Points on a hilly landscape, in no order, each with its height.
A ball rolls from a point to the lowest of its 4 nearest points, and stops where none of them is lower. Distance is the straight distance between rows; heights are no part of it.
faf height 311: 152  132  116  120  102  146  124  124  102  162  156  131  126  117  92  153  134  109  180  140  109  123  117  134  120  120  130  166  136  116  131  102  149  112  154  170  145  119  126  100  119  115  129  103
zik height 708: 135  125  123  125  113  120  98  152  110  124  134  130  124  116  182  101  118  129  120  161  108  127  110  122  118  132  123  135  128  123  144  131  162  133  108  109  129  100  108  134  115  137  100  107
Ladak height 198: 129  132  136  140  149  120  99  138  152  123  133  128  125  143  156  138  126  118  103  133  142  145  138  138  148  147  123  117  150  133  128  167  102  142  100  102  139  122  136  138  94  115  117  138
lubaz height 429: 109  118  114  100  120  123  157  110  120  128  118  137  120  106  125  110  132  148  124  119  106  111  136  121  117  112  115  122  97  132  117  107  123  126  139  152  120  154  139  128  144  135  138  129
bis height 242: 110  124  108  104  113  121  118  115  107  122  137  135  128  126  151  104  140  161  104  115  122  119  108  131  112  119  122  133  117  126  122  115  135  137  130  123  129  125  139  145  138  118  141  122
linar height 747: 107  135  114  108  161  159  155  127  141  116  113  133  149  111  115  131  122  153  77  111  134  124  146  133  119  126  113  99  125  126  124  137  102  129  133  136  137  171  126  117  135  131  164  161
gedu height 122: 123  142  118  107  97  125  104  143  107  150  162  139  128  113  161  123  154  137  127  152  93  131  116  127  122  140  112  133  124  131  143  119  169  132  127  115  141  114  127  130  119  137  127  110
Sadu height 703: 123  140  135  123  151  122  151  125  127  130  125  132  118  134  144  125  112  123  117  133  121  134  136  116  124  117  135  103  127  149  126  140  131  115  122  114  131  137  106  133  141  143  130  141
Roduz height 291: 115  121  131  105  167  127  149  132  113  137  156  133  114  127  141  153  126  126  111  149  123  159  140  127  106  130  136  124  129  114  134  119  139  126  125  141  132  154  79  92  141  142  134  167
pegol height 243: 111  129  132  133  105  111  112  128  114  128  111  123  128  126  124  108  153  160  148  112  125  115  118  122  135  136  117  134  106  124  128  93  127  136  137  134  109  116  150  143  144  141  129  108
Vob height 528: 130  127  146  151  135  125  164  127  147  128  99  128  138  141  97  134  117  101  134  112  129  120  131  114  136  116  126  120  130  146  118  121  140  116  132  144  118  134  113  112  136  130  133  136
susa height 560: 134  149  100  143  143  138  116  126  149  102  106  111  146  158  179  81  103  136  75  126  158  131  119  140  116  120  118  132  130  130  115  124  91  137  103  74  116  111  167  170  129  111  116  146
nuki height 472: 130  118  130  120  113  116  100  140  107  127  154  125  125  121  156  122  137  136  128  134  121  128  129  129  135  130  127  143  137  127  138  146  134  131  127  120  130  104  138  132  130  130  129  104
vuro height 505: 157  129  135  146  115  133  82  130  139  125  156  135  123  131  151  143  130  128  136  154  127  148  129  123  133  151  137  144  161  142  149  158  135  119  112  109  131  95  130  143  110  113  125  109
roga height 590: 127  124  133  127  115  100  155  154  110  130  95  135  119  127  151  105  124  106  152  133  102  121  109  89  123  101  131  130  111  137  121  138  164  122  120  152  126  108  114  123  153  140  88  128
kug height 110: 119  121  128  111  146  141  108  107  120  120  146  139  136  125  140  121  136  155  84  128  118  136  147  154  134  139  117  148  119  105  129  143  86  127  107  89  120  148  147  155  113  101  145  121
tifa height 418: 159  131  153  151  126  126  114  133  140  123  128  134  126  133  142  132  124  122  128  131  126  124  126  122  132  140  146  136  148  142  131  144  120  115  128  105  115  104  144  142  115  119  116  103
diro height 50: 127  130  132  136  123  125  151  117  113  140  124  132  118  116  96  133  138  134  167  115  119  115  136  132  147  123  130  144  111  121  131  96  145  119  143  146  124  128  120  113  148  131  116  116
Genuz height 425: 122  127  110  106  115  120  155  124  95  136  115  122  128  115  115  107  136  135  152  128  103  121  134  117  112  101  113  129  105  121  126  110  145  121  161  166  126  137  109  121  155  154  121  125
tev height 396: 128  119  123  104  116  143  148  110  79  149  134  136  137  120  94  137  148  115  172  146  127  123  125  131  126  109  122  153  124  112  134  86  145  123  141  175  141  140  112  91  129  124  112  123
naruv height 273: 116  132  120  90  158  143  145  111  117  137  157  140  129  117  115  145  131  129  120  153  118  150  148  151  109  128  131  143  130  109  141  110  113  136  139  149  140  165  110  101  125  136  158  143
saru height 380: 121  135  110  142  111  127  101  122  131  105  91  116  142  162  160  92  131  144  109  111  150  127  119  141  123  133  122  118  115  123  115  113  98  144  116  84  122  117  170  158  131  128  119  114
zefun height 567: 130  116  131  108  146  128  126  112  131  138  171  149  131  122  90  173  120  133  132  128  150  148  155  152  130  134  131  138  139  121  130  138  111  129  130  129  128  150  113  110  101  112  157  112
nusu height 639: 134  136  133  140  138  132  172  128  152  125  112  121  148  135  77  134  116  129  113  103  159  133  136  137  133  105  127  99  126  129  122  112  109  122  141  146  140  159  125  124  147  120  142  130
perod height 688: 129  134  145  153  140  135  133  133  159  111  123  120  122  125  119  139  100  111  134  130  137  127  117  118  144  118  151  119  142  143  123  146  135  117  124  101  129  125  111  142  116  134  113  116
zudiz height 641: 104  132  131  115  139  124  162  114  130  137  111  128  144  124  90  127  129  148  112  101  126  109  142  120  117  120  113  100  114  119  122  120  96  131  153  155  130  167  128  117  147  130  144  140
kig height 597: 109  136  120  124  118  120  161  118  132  118  110  124  136  123  137  98  124  145  119  101  125  113  128  113  130  112  116  111  120  116  125  126  128  137  134  130  125  129  127  140  145  149  120  135
fasov height 486: 145  123  115  105  129  122  129  140  101  147  154  139  114  123  125  156  137  100  154  168  111  136  132  123  108  127  142  145  127  111  148  116  172  117  130  152  142  133  100  105  121  147  131  147
tuse height 56: 127  131  144  160  92  114  117  119  119  134  108  124  129  122  101  142  149  133  177  110  130  121  117  117  161  131  134  150  114  132  132  98  147  115  140  158  109  121  164  123  146  131  124  102
tapor height 416: 122  119  124  96  159  148  156  124  122  125  144  134  131  118  103  145  138  134  101  126  128  133  145  158  114  126  123  119  117  112  119  117  110  141  147  148  130  168  106  101  127  130  162  164
rop height 361: 105  135  119  126  137  125  120  122  136  129  138  132  137  123  161  121  116  138  88  148  131  142  133  132  130  144  126  125  126  122  125  142  119  133  109  101  123  121  131  137  114  122  135  132
pazo height 406: 122  150  117  163  122  116  135  125  161  101  68  104  114  148  123  96  116  131  125  94  156  121  94  129  143  124  135  106  149  154  121  139  110  128  127  120  111  118  171  170  144  117  117  134
pom height 455: 122  127  132  145  93  104  116  132  122  104  99  118  129  146  155  102  142  137  137  117  122  125  93  113  143  123  127  139  121  137  118  120  159  142  115  121  119  82  144  145  139  134  103  110
lopiv height 69: 121  130  122  130  112  140  99  112  132  126  138  135  121  135  133  118  136  146  115  102  144  132  131  143  150  136  126  142  126  119  116  125  109  141  127  99  127  124  156  147  131  115  138  116
Nife height 564: 117  118  124  107  129  121  151  131  111  137  133  137  127  121  119  120  131  115  139  137  124  113  136  114  117  111  126  124  134  122  127  120  143  121  132  143  128  135  106  117  146  147  106  136
vab height 529: 119  127  138  142  146  146  111  111  150  122  142  132  143  132  116  143  117  146  98  124  143  124  129  166  142  135  143  123  132  133  113  155  88  134  115  90  140  132  149  152  100  101  163  106
susev height 220: 138  133  127  118  96  145  110  128  97  155  167  137  116  114  113  136  171  124  167  136  94  139  128  131  113  131  133  164  132  129  136  110  147  122  130  153  135  119  134  111  126  116  133  106
dum height 499: 108  136  118  106  141  131  144  119  126  117  123  139  121  128  121  109  133  151  107  113  127  116  138  132  124  129  122  127  110  118  135  126  108  136  134  128  132  155  126  133  145  126  142  142
befor height 347: 109  138  96  136  96  119  91  117  123  102  84  126  138  155  158  95  155  158  107  106  159  117  103  140  133  138  108  136  98  135  116  109  112  159  128  126  111  111  185  175  158  134  115  126
gok height 598: 144  133  117  150  115  129  99  157  130  127  123  133  119  134  175  116  119  108  129  135  114  133  119  108  138  122  146  137  148  141  135  155  145  129  111  116  126  92  138  131  115  134  107  117
febe height 246: 135  131  135  142  119  128  94  121  148  124  138  133  125  144  135  115  142  141  120  126  140  130  117  149  139  159  132  139  155  139  133  149  108  126  117  105  132  116  150  143  107  104  132  92
pabu height 602: 143  137  119  156  112  104  112  138  150  110  95  119  119  138  164  99  115  117  122  136  131  121  92  112  119  126  133  123  121  144  119  144  141  138  118  112  120  88  136  166  139  131  101  120
guni height 519: 135  127  122  113  132  123  119  150  112  136  159  125  129  106  150  140  130  115  139  164  97  147  138  120  116  129  129  140  143  123  151  141  148  125  118  119  129  127  90  115  120  154  114  146
gopum height 357: 112  136  123  127  136  132  139  112  144  105  101  125  145  136  141  100  124  150  91  103  136  116  131  126  129  124  125  113  131  122  127  130  88  133  143  112  116  125  161  160  142  121  130  131
lus height 428: 123  141  135  148  128  143  115  121  163  111  128  118  129  147  112  135  120  127  102  114  144  128  135  136  138  142  139  112  154  126  124  155  99  138  125  105  121  121  146  148  117  101  126  122
vufu height 568: 105  143  139  130  124  120  144  120  137  116  124  124  137  128  99  113  124  149  126  106  131  110  135  123  140  123  109  122  117  126  123  117  123  135  142  140  127  138  138  134  147  132  122  126
vevob height 756: 132  129  133  128  154  137  143  120  164  123  140  124  128  132  113  145  119  125  99  117  138  122  134  131  125  134  143  99  153  146  127  139  107  116  125  111  138  152  130  129  121  129  137  146
pes height 772: 141  135  124  113  101  134  71  146  114  145  154  128  140  134  190  120  132  138  103  164  109  155  128  132  125  143  110  151  127  120  135  136  155  130  98  103  152  107  146  134  103  125  118  124
Tovad height 337: 131  139  126  143  99  128  103  121  121  136  149  138  122  124  125  126  161  136  165  124  121  124  109  128  135  136  121  147  124  134  132  132  136  120  132  141  119  101  130  130  122  120  129  98
tugo height 647: 117  119  119  109  148  139  123  113  136  124  168  147  131  103  87  147  129  140  104  125  146  139  151  171  130  139  125  146  127  113  123  137  97  150  123  116  126  162  127  129  108  105  173  129
sofe height 378: 121  134  129  149  114  120  119  122  142  115  104  112  139  138  136  111  133  151  119  101  151  111  109  132  133  123  123  110  125  132  116  136  110  139  136  119  122  106  165  157  137  123  119  106
kidu height 495: 107  145  120  124  151  136  153  132  154  117  116  113  129  138  160  98  107  147  69  126  145  126  122  126  120  135  114  103  139  129  126  138  102  126  103  94  142  138  133  142  142  123  144  165
nidep height 166: 113  120  119  135  106  127  104  114  133  129  125  132  119  140  112  107  142  162  132  103  134  112  121  142  144  139  119  134  121  129  120  121  112  144  136  132  117  125  154  161  134  109  143  97
mupet height 585: 136  135  138  129  155  122  130  127  144  130  144  128  127  121  113  151  121  116  128  138  137  134  139  128  131  135  147  119  151  142  140  141  127  130  107  119  128  130  102  112  123  113  123  136
namo height 203: 139  124  138  140  106  127  110  123  128  147  125  129  120  120  97  117  145  142  165  114  129  124  134  138  141  127  123  136  123  136  120  106  132  136  138  138  117  121  155  140  137  125  136  96
feru height 726: 101  126  134  120  147  127  175  125  150  117  100  125  138  126  115  110  107  131  107  109  122  116  134  114  130  106  119  101  118  130  123  140  121  115  132  140  129  152  111  139  143  140  144  160
deno height 624: 125  127  137  133  117  122  122  145  131  125  126  121  122  136  165  126  119  120  121  156  122  138  124  116  123  119  137  110  137  121  133  150  156  124  118  111  124  111  114  139  123  142  102  133
belu height 506: 139  126  126  158  114  109  134  150  131  111  106  116  115  134  177  109  120  108  142  134  109  114  109  92  129  115  141  116  133  138  125  148  167  116  119  126  120  103  127  127  134  138  95  130
tinu height 196: 116  131  127  114  156  136  113  124  122  131  134  140  129  118  159  121  124  140  86  137  132  132  153  143  140  150  121  128  129  104  128  150  93  129  116  91  126  149  125  146  104  122  147  150
fase height 586: 140  134  148  142  130  121  91  157  123  138  151  117  107  115  159  150  122  101  139  150  113  138  131  110  120  138  154  128  152  134  146  153  165  114  105  124  131  120  98  116  102  140  105  125
duror height 648: 151  126  125  151  116  126  84  154  131  130  142  115  128  140  201  131  119  113  126  158  119  150  129  128  125  146  146  131  144  137  131  166  150  120  96  97  136  100  135  122  104  132  103  124
zafos height 399: 149  133  126  155  122  129  85  131  135  127  129  128  132  144  149  127  136  127  137  142  125  129  116  138  140  149  134  144  133  138  134  142  131  136  108  106  120  101  150  141  108  106  111  105
metin height 494: 114  141  117  147  117  122  124  122  152  100  71  108  138  161  165  80  115  128  108  104  155  108  102  132  122  123  120  99  112  148  112  129  117  121  127  118  113  99  156  173  138  127  103  142
laf height 643: 117  123  130  114  151  135  158  118  143  131  133  132  137  130  82  132  130  136  124  114  146  131  136  144  127  114  123  111  120  122  117  125  110  121  154  145  129  156  133  110  145  128  146  124
naneg height 654: 127  129  143  149  119  122  148  141  151  131  101  112  122  138  136  123  119  118  126  127  119  119  117  111  130  127  135  104  138  140  127  136  139  134  122  131  116  120  128  141  136  150  106  131
tum height 622: 134  130  118  132  139  125  110  149  145  102  122  112  133  139  189  106  100  127  78  144  147  141  138  145  126  132  126  112  140  122  125  146  103  123  96  92  138  120  141  161  121  118  108  153
nuba height 644: 143  111  138  127  166  134  159  142  139  139  139  120  115  137  96  178  124  102  142  137  141  146  148  113  132  107  136  106  144  123  124  132  121  121  111  134  137  159  99  92  123  130  134  159
zeleg height 656: 110  139  130  135  133  126  172  130  150  124  98  114  139  130  93  113  110  122  115  108  133  115  128  103  132  110  121  103  124  141  111  137  107  122  126  136  117  139  127  139  147  142  140  138
nosap height 603: 123  123  126  111  173  148  161  125  135  136  136  133  130  122  100  140  113  124  110  135  142  139  145  131  127  123  137  105  134  117  134  136  115  128  127  132  131  164  101  112  140  126  151  160
navo height 299: 148  106  127  117  136  146  149  126  123  143  138  132  125  130  98  152  128  103  160  144  128  132  145  129  126  120  134  142  129  117  136  112  145  124  139  161  137  153  98  81  137  135  130  149
supi height 187: 123  121  129  122  122  135  100  120  115  131  153  130  121  120  95  122  142  143  142  114  122  120  131  144  133  128  127  141  126  126  126  122  121  141  142  134  122  123  150  139  132  128  147  104
rovak height 375: 159  117  133  142  127  136  139  134  104  128  128  125  126  124  95  158  123  103  184  132  116  114  127  125  124  120  138  177  117  118  132  110  146  102  150  162  131  134  107  94  127  135  107  117
finus height 540: 130  135  131  128  127  122  112  148  134  112  132  130  133  142  161  118  116  123  110  146  134  130  134  126  120  126  144  124  142  127  129  137  124  133  116  99  134  120  131  139  112  131  119  135
velo height 686: 141  111  130  116  152  142  162  121  136  135  143  136  142  129  77  150  103  123  131  106  149  129  143  146  133  116  124  107  122  119  118  119  114  124  139  136  128  172  120  115  125  115  153  141
fato height 194: 146  132  132  161  102  108  99  139  124  115  100  121  124  118  143  141  134  122  146  119  113  120  105  106  127  136  155  135  135  146  129  141  152  113  121  122  110  87  138  131  114  132  87  100
madop height 569: 125  117  133  130  136  126  138  124  132  109  135  129  136  121  97  132  139  135  116  124  147  129  134  128  119  127  128  126  129  131  130  139  103  133  136  110  117  129  122  116  132  117  135  118
Sen height 405: 147  114  123  119  113  137  86  131  121  151  178  141  120  116  116  159  143  113  150  146  122  147  134  132  124  146  131  158  140  136  134  140  133  130  122  132  137  115  119  121  100  105  144  110
lomuk height 338: 123  106  124  121  131  138  160  108  120  139  111  127  136  123  70  142  116  139  150  113  145  113  141  129  136  123  124  139  119  122  114  98  126  128  151  164  127  145  121  102  139  124  152  133
masiv height 618: 115  129  128  123  140  136  128  112  139  120  135  139  126  119  80  135  134  149  123  98  149  120  140  157  132  125  125  135  118  126  123  123  94  141  140  138  120  145  144  135  129  105  164  116
bere height 244: 133  109  146  120  121  125  156  118  106  149  105  131  123  128  65  142  128  126  190  124  132  106  140  126  138  103  118  152  107  112  114  92  135  119  162  176  119  151  122  101  139  134  120  122
vabov height 197: 114  128  122  102  129  133  102  121  113  141  164  138  134  126  152  129  138  152  100  138  122  142  149  145  121  151  113  138  121  113  135  135  130  123  113  110  144  128  136  148  106  110  144  115
bitip height 304: 147  122  129  129  97  127  133  130  95  147  119  128  134  123  110  125  138  124  192  135  107  112  129  109  122  120  114  160  109  114  126  93  166  118  146  176  127  125  134  96  146  143  108  115
dulad height 577: 131  131  128  118  130  113  122  153  125  122  145  121  122  120  167  135  129  125  123  163  130  136  126  122  124  133  131  119  149  126  145  153  149  126  105  114  152  124  111  112  122  141  117  143
Boke height 831: 119  145  136  132  144  126  180  139  141  133  83  118  135  135  125  106  117  109  135  125  110  113  131  91  144  89  123  106  125  131  123  131  139  118  130  142  137  159  102  115  154  151  107  162
fite height 570: 139  113  132  139  166  128  141  140  115  133  141  118  120  147  117  160  102  99  143  146  117  148  140  115  133  114  152  121  158  129  136  141  157  118  127  141  148  135  88  89  115  146  131  164
vuder height 543: 147  113  130  108  159  145  143  132  123  141  162  126  112  129  82  183  107  104  142  144  140  147  138  152  117  134  133  129  134  118  124  131  132  131  130  151  142  161  88  89  109  122  153  140
Zizu height 549: 136  121  142  142  143  122  157  145  121  129  107  128  123  118  111  140  113  101  147  123  122  121  124  100  127  112  131  108  129  143  132  127  146  112  131  136  127  135  106  99  138  149  99  145
Kifav height 394: 126  138  133  170  110  96  121  133  143  114  86  111  134  141  134  121  125  116  164  118  121  109  112  107  135  131  138  133  126  150  115  112  134  128  132  132  118  92  146  132  129  137  111  110
Kanam height 649: 117  128  139  116  162  130  129  133  131  136  145  118  135  120  161  141  113  133  112  145  139  152  144  125  117  152  131  107  134  119  135  153  118  142  106  110  136  142  118  114  128  132  131  157
zon height 369: 113  132  114  134  147  116  126  117  158  109  117  129  133  131  160  113  124  143  86  112  139  128  121  139  125  143  111  124  134  117  126  142  94  132  120  88  130  130  149  158  133  111  138  130
Kinab height 774: 108  130  124  120  168  154  179  136  162  121  127  128  139  127  132  149  105  127  78  118  141  141  148  113  114  140  135  78  149  145  125  137  106  143  107  116  135  167  119  116  121  129  159  191
tadu height 626: 131  120  152  140  151  150  181  129  154  136  94  118  137  126  88  131  104  113  122  98  135  118  127  105  128  99  131  87  133  147  117  127  136  120  131  160  123  152  120  116  148  145  129  157
Fopov height 526: 111  121  132  113  143  125  123  132  133  135  140  133  126  128  172  128  122  133  107  155  124  135  132  133  121  138  139  110  134  122  130  138  134  130  98  98  133  111  109  136  124  134  116  144
lebos height 503: 144  142  122  148  97  131  80  138  124  134  140  147  111  128  153  130  140  125  150  142  110  134  131  125  131  151  133  142  150  143  138  142  135  115  127  117  122  85  133  127  99  116  121  95
Butim height 376: 135  121  137  143  139  125  116  124  138  127  144  137  119  116  117  137  132  127  136  126  131  127  131  134  139  131  145  139  142  135  134  137  115  127  143  120  122  120  122  122  106  116  146  100
datel height 336: 129  121  125  110  128  145  90  127  113  148  161  144  135  122  140  129  146  132  132  143  116  143  123  137  131  132  111  153  138  126  129  126  135  140  131  116  129  123  139  138  115  118  137  97
Galin height 303: 115  116  118  105  127  120  167  114  106  140  118  137  135  118  89  126  123  134  142  128  122  116  135  139  117  112  122  139  107  114  130  102  128  133  154  167  134  152  116  107  153  128  137  136
bero height 307: 146  135  123  136  81  146  93  122  110  173  163  135  123  111  124  137  160  113  165  132  118  137  122  128  132  153  123  165  124  142  140  119  159  125  136  143  140  101  128  117  117  115  132  93
dig height 473: 115  150  110  134  136  134  143  129  157  104  82  125  139  146  156  96  111  127  74  119  151  115  107  108  120  118  122  110  123  138  114  127  102  130  116  101  131  124  153  160  140  125  118  149
nonis height 496: 165  118  119  121  145  146  131  137  126  137  172  140  114  130  98  176  126  100  137  152  131  151  145  141  118  139  142  132  145  122  145  134  143  118  124  141  144  131  90  91  106  122  131  142
suk height 320: 123  123  112  121  80  116  106  125  105  118  88  115  125  123  159  92  156  152  131  124  135  110  103  117  125  113  109  130  107  125  112  111  140  144  131  123  120  118  154  152  148  136  110  114
zano height 750: 131  123  108  116  107  128  85  130  105  133  134  124  135  135  190  91  127  139  106  139  125  136  127  123  122  138  117  141  121  102  123  129  129  135  115  93  130  96  137  154  124  130  116  121
dedo height 266: 147  117  153  137  122  123  124  131  113  140  134  131  112  123  105  133  132  123  175  116  116  127  128  119  131  128  137  153  126  137  127  118  147  118  155  147  123  122  130  114  113  121  112  106
guviz height 348: 97  146  131  149  124  123  142  115  149  103  84  117  130  142  111  97  129  140  123  89  148  119  121  134  128  134  115  115  115  138  112  121  102  131  139  131  118  119  164  149  156  118  130  125
Lepef height 391: 128  125  114  120  67  120  127  123  96  137  115  134  121  125  156  92  150  123  140  121  87  120  109  129  119  130  109  144  104  133  129  103  164  146  134  146  121  106  134  144  143  134  111  104
sug height 595: 132  141  154  138  141  128  175  131  164  128  104  125  139  136  91  130  103  117  119  99  144  125  130  120  142  120  132  98  134  149  114  130  114  119  135  137  117  139  133  143  127  118  136  144
dok height 487: 145  122  131  111  115  132  92  130  123  133  156  129  132  108  131  152  135  112  142  159  119  136  129  128  114  136  131  147  133  133  140  128  145  113  120  133  145  120  108  102  108  145  127  113
Bago height 531: 164  111  144  135  161  146  131  144  115  135  153  123  111  129  104  179  126  84  165  155  144  154  131  123  125  115  151  130  144  126  145  131  154  119  134  146  144  150  80  65  115  131  128  160
Dit height 53: 131  119  127  102  144  140  142  129  103  148  157  128  118  124  105  139  136  124  138  148  119  125  138  128  110  126  129  129  121  112  143  116  128  132  141  153  146  153  94  99  129  137  139  157
mif height 651: 115  147  149  119  177  141  147  136  145  114  144  123  142  125  136  133  115  137  73  126  141  141  146  133  134  154  139  102  142  134  117  144  95  140  107  104  130  155  118  125  118  127  153  177
sikev height 164: 109  131  118  123  121  133  99  115  107  115  130  130  141  129  154  114  142  161  96  122  130  120  120  154  119  144  118  157  107  116  108  111  93  141  121  91  129  123  158  165  126  127  149  117
siko height 674: 120  131  151  137  169  141  164  114  165  125  134  130  149  125  88  142  110  114  106  107  150  129  143  133  130  111  129  95  136  136  127  120  100  122  135  140  131  158  123  117  121  118  146  148
Savop height 398: 120  150  135  134  139  124  146  116  158  111  92  121  136  133  108  129  126  134  96  90  143  120  131  141  136  116  123  113  119  133  122  126  98  134  148  131  121  131  142  148  147  121  143  130
muf height 308: 99  122  115  127  121  128  127  115  131  118  107  117  131  132  143  97  143  162  101  99  140  117  121  147  128  131  103  127  108  128  116  132  99  130  140  109  123  125  157  160  142  133  135  130
Dad height 420: 125  145  129  151  158  133  104  121  148  115  129  125  138  143  166  123  107  117  78  154  154  144  134  153  131  165  124  124  130  115  125  168  77  120  94  71  129  117  151  154  100  93  130  130
ril height 594: 135  131  156  160  124  114  146  140  147  131  100  120  122  131  114  135  112  97  167  115  123  122  109  106  143  117  141  131  139  142  130  136  140  111  149  139  118  117  114  119  126  125  108  128
mudab height 558: 141  124  112  142  78  116  77  136  118  143  145  137  130  125  165  112  151  137  146  150  118  135  119  125  120  146  130  139  136  139  134  131  136  137  123  108  138  88  141  145  105  124  125  108
ninar height 413: 130  120  104  88  165  147  135  108  107  133  165  154  120  121  81  154  130  130  123  133  142  141  151  171  116  123  128  133  117  109  128  113  110  134  147  149  130  172  105  110  110  111  159  149
Mive height 439: 161  124  125  108  126  135  125  136  105  145  162  138  122  126  115  176  124  95  169  165  108  147  122  115  125  129  140  147  127  127  142  120  151  119  129  150  129  134  86  98  118  147  124  134
Geka height 606: 110  142  141  129  120  122  148  119  136  135  98  119  142  125  71  131  127  145  136  93  148  109  142  146  141  129  120  119  115  122  132  103  108  138  156  138  113  137  156  124  146  124  156  120
zibe height 452: 112  121  106  145  119  113  122  126  128  102  88  116  143  154  170  79  115  138  100  119  145  119  110  137  130  122  126  128  119  118  115  125  127  136  122  104  115  104  149  168  142  138  99  138
zupav height 427: 125  124  125  120  147  117  156  142  117  137  150  120  122  122  141  142  131  117  128  172  128  136  130  119  111  123  135  112  129  128  144  128  147  126  132  137  131  154  81  104  138  149  114  149
rek height 433: 138  129  134  135  101  109  111  135  125  116  136  134  113  122  122  140  131  113  157  121  116  114  115  127  149  126  135  143  138  135  123  130  139  112  119  126  125  103  121  128  124  128  117  97
selar height 498: 131  138  129  135  122  112  132  126  123  124  115  123  128  119  133  121  120  120  128  123  112  121  106  108  126  114  120  121  112  129  126  127  136  118  126  143  124  121  130  130  136  142  122  125
Noz height 377: 151  130  147  141  118  117  118  134  120  126  123  124  120  130  153  142  130  115  153  144  96  127  117  93  135  125  149  134  133  132  137  139  166  116  121  135  128  115  117  128  126  134  103  104
vason height 343: 140  127  128  152  79  116  86  140  112  129  116  122  111  130  148  122  162  128  173  115  108  126  94  114  137  145  130  147  128  155  119  118  152  123  142  147  133  84  151  128  124  119  114  105
dor height 215: 137  123  141  134  88  122  111  137  104  145  123  133  112  121  121  134  155  132  183  122  99  127  122  110  141  135  125  155  111  134  126  97  167  132  140  175  130  101  138  122  143  135  125  106
Neno height 572: 130  109  132  110  169  141  138  110  141  131  161  127  124  116  92  157  116  125  103  114  150  137  150  147  115  135  134  112  127  112  123  123  101  143  135  127  126  164  116  122  102  107  174  153
numu height 309: 122  123  132  127  89  110  127  133  114  134  133  133  129  117  148  113  146  131  152  130  105  126  107  125  131  130  122  136  124  126  136  112  154  124  130  142  122  108  129  130  135  143  121  109
Gof height 339: 128  122  133  121  148  126  117  109  134  109  150  128  128  128  141  141  118  142  97  137  147  147  154  140  142  142  126  117  141  116  129  158  98  140  112  107  130  136  122  139  106  118  147  121
berap height 410: 128  132  121  103  128  129  122  135  118  137  169  137  131  108  136  149  135  130  129  156  105  140  141  146  126  133  131  127  129  103  142  126  135  124  112  127  130  122  116  115  121  129  135  117
Bezop height 474: 139  136  116  135  89  109  120  153  113  122  108  122  121  131  163  89  144  125  144  134  113  118  107  104  124  112  116  128  113  142  126  118  173  136  124  135  133  90  144  146  137  148  98  117
fusaz height 453: 151  117  143  128  124  128  152  132  112  138  125  134  122  116  110  141  131  99  160  143  108  125  125  104  131  113  139  148  117  121  130  129  153  107  135  159  126  136  109  100  139  142  104  131
Dazi height 423: 142  109  131  109  126  153  145  119  110  150  158  144  137  122  82  169  129  100  164  142  127  145  133  152  117  130  134  156  134  115  129  106  128  122  141  149  130  149  113  90  114  115  146  127
kazam height 485: 115  118  135  94  164  133  144  114  116  130  147  145  121  119  135  126  119  143  99  140  119  119  148  134  120  126  129  110  120  123  137  132  123  125  127  126  125  151  106  105  138  133  141  147
mezub height 438: 130  122  119  140  119  122  106  126  139  116  112  124  127  147  148  119  129  132  113  131  140  117  117  143  125  138  128  119  134  126  129  145  121  133  125  100  117  97  149  162  125  119  114  111
pelab height 272: 119  124  111  95  110  139  115  115  103  153  167  142  127  107  124  128  147  124  142  147  85  133  134  133  107  130  121  150  126  124  138  108  151  141  132  149  128  135  121  120  120  133  130  119
gesa height 426: 120  144  115  123  146  130  154  117  154  117  88  127  134  130  124  101  116  153  97  94  145  104  123  128  124  124  99  110  117  133  127  128  98  133  138  127  127  156  160  141  148  140  139  143
bobo height 532: 135  124  126  120  140  110  129  142  119  135  134  114  112  127  154  146  117  111  146  143  123  139  129  95  123  133  137  113  131  126  157  147  159  117  125  130  146  126  90  106  120  159  111  154
subop height 440: 132  128  139  137  135  137  166  127  141  126  107  126  130  124  66  149  118  105  150  100  136  116  128  122  135  105  132  135  119  132  128  110  128  118  142  149  124  149  107  99  142  123  123  130
gik height 310: 118  122  127  148  93  114  98  117  124  115  87  121  116  153  138  101  153  159  150  95  149  123  112  141  147  132  113  133  110  135  125  104  128  158  137  127  111  105  182  162  153  130  131  100

Call two points neighbours if one is among the 4 nearest of the other. Go from one point of each pair to the other, from neighbour to neighbour, staying as low as possible. Name the highest point that can't be avoided.
diro and Ladak: Gof
diro and fato: vason
kug and lopiv: sikev
susev and diro: numu
diro and kug: namo
susev and gedu: pelab
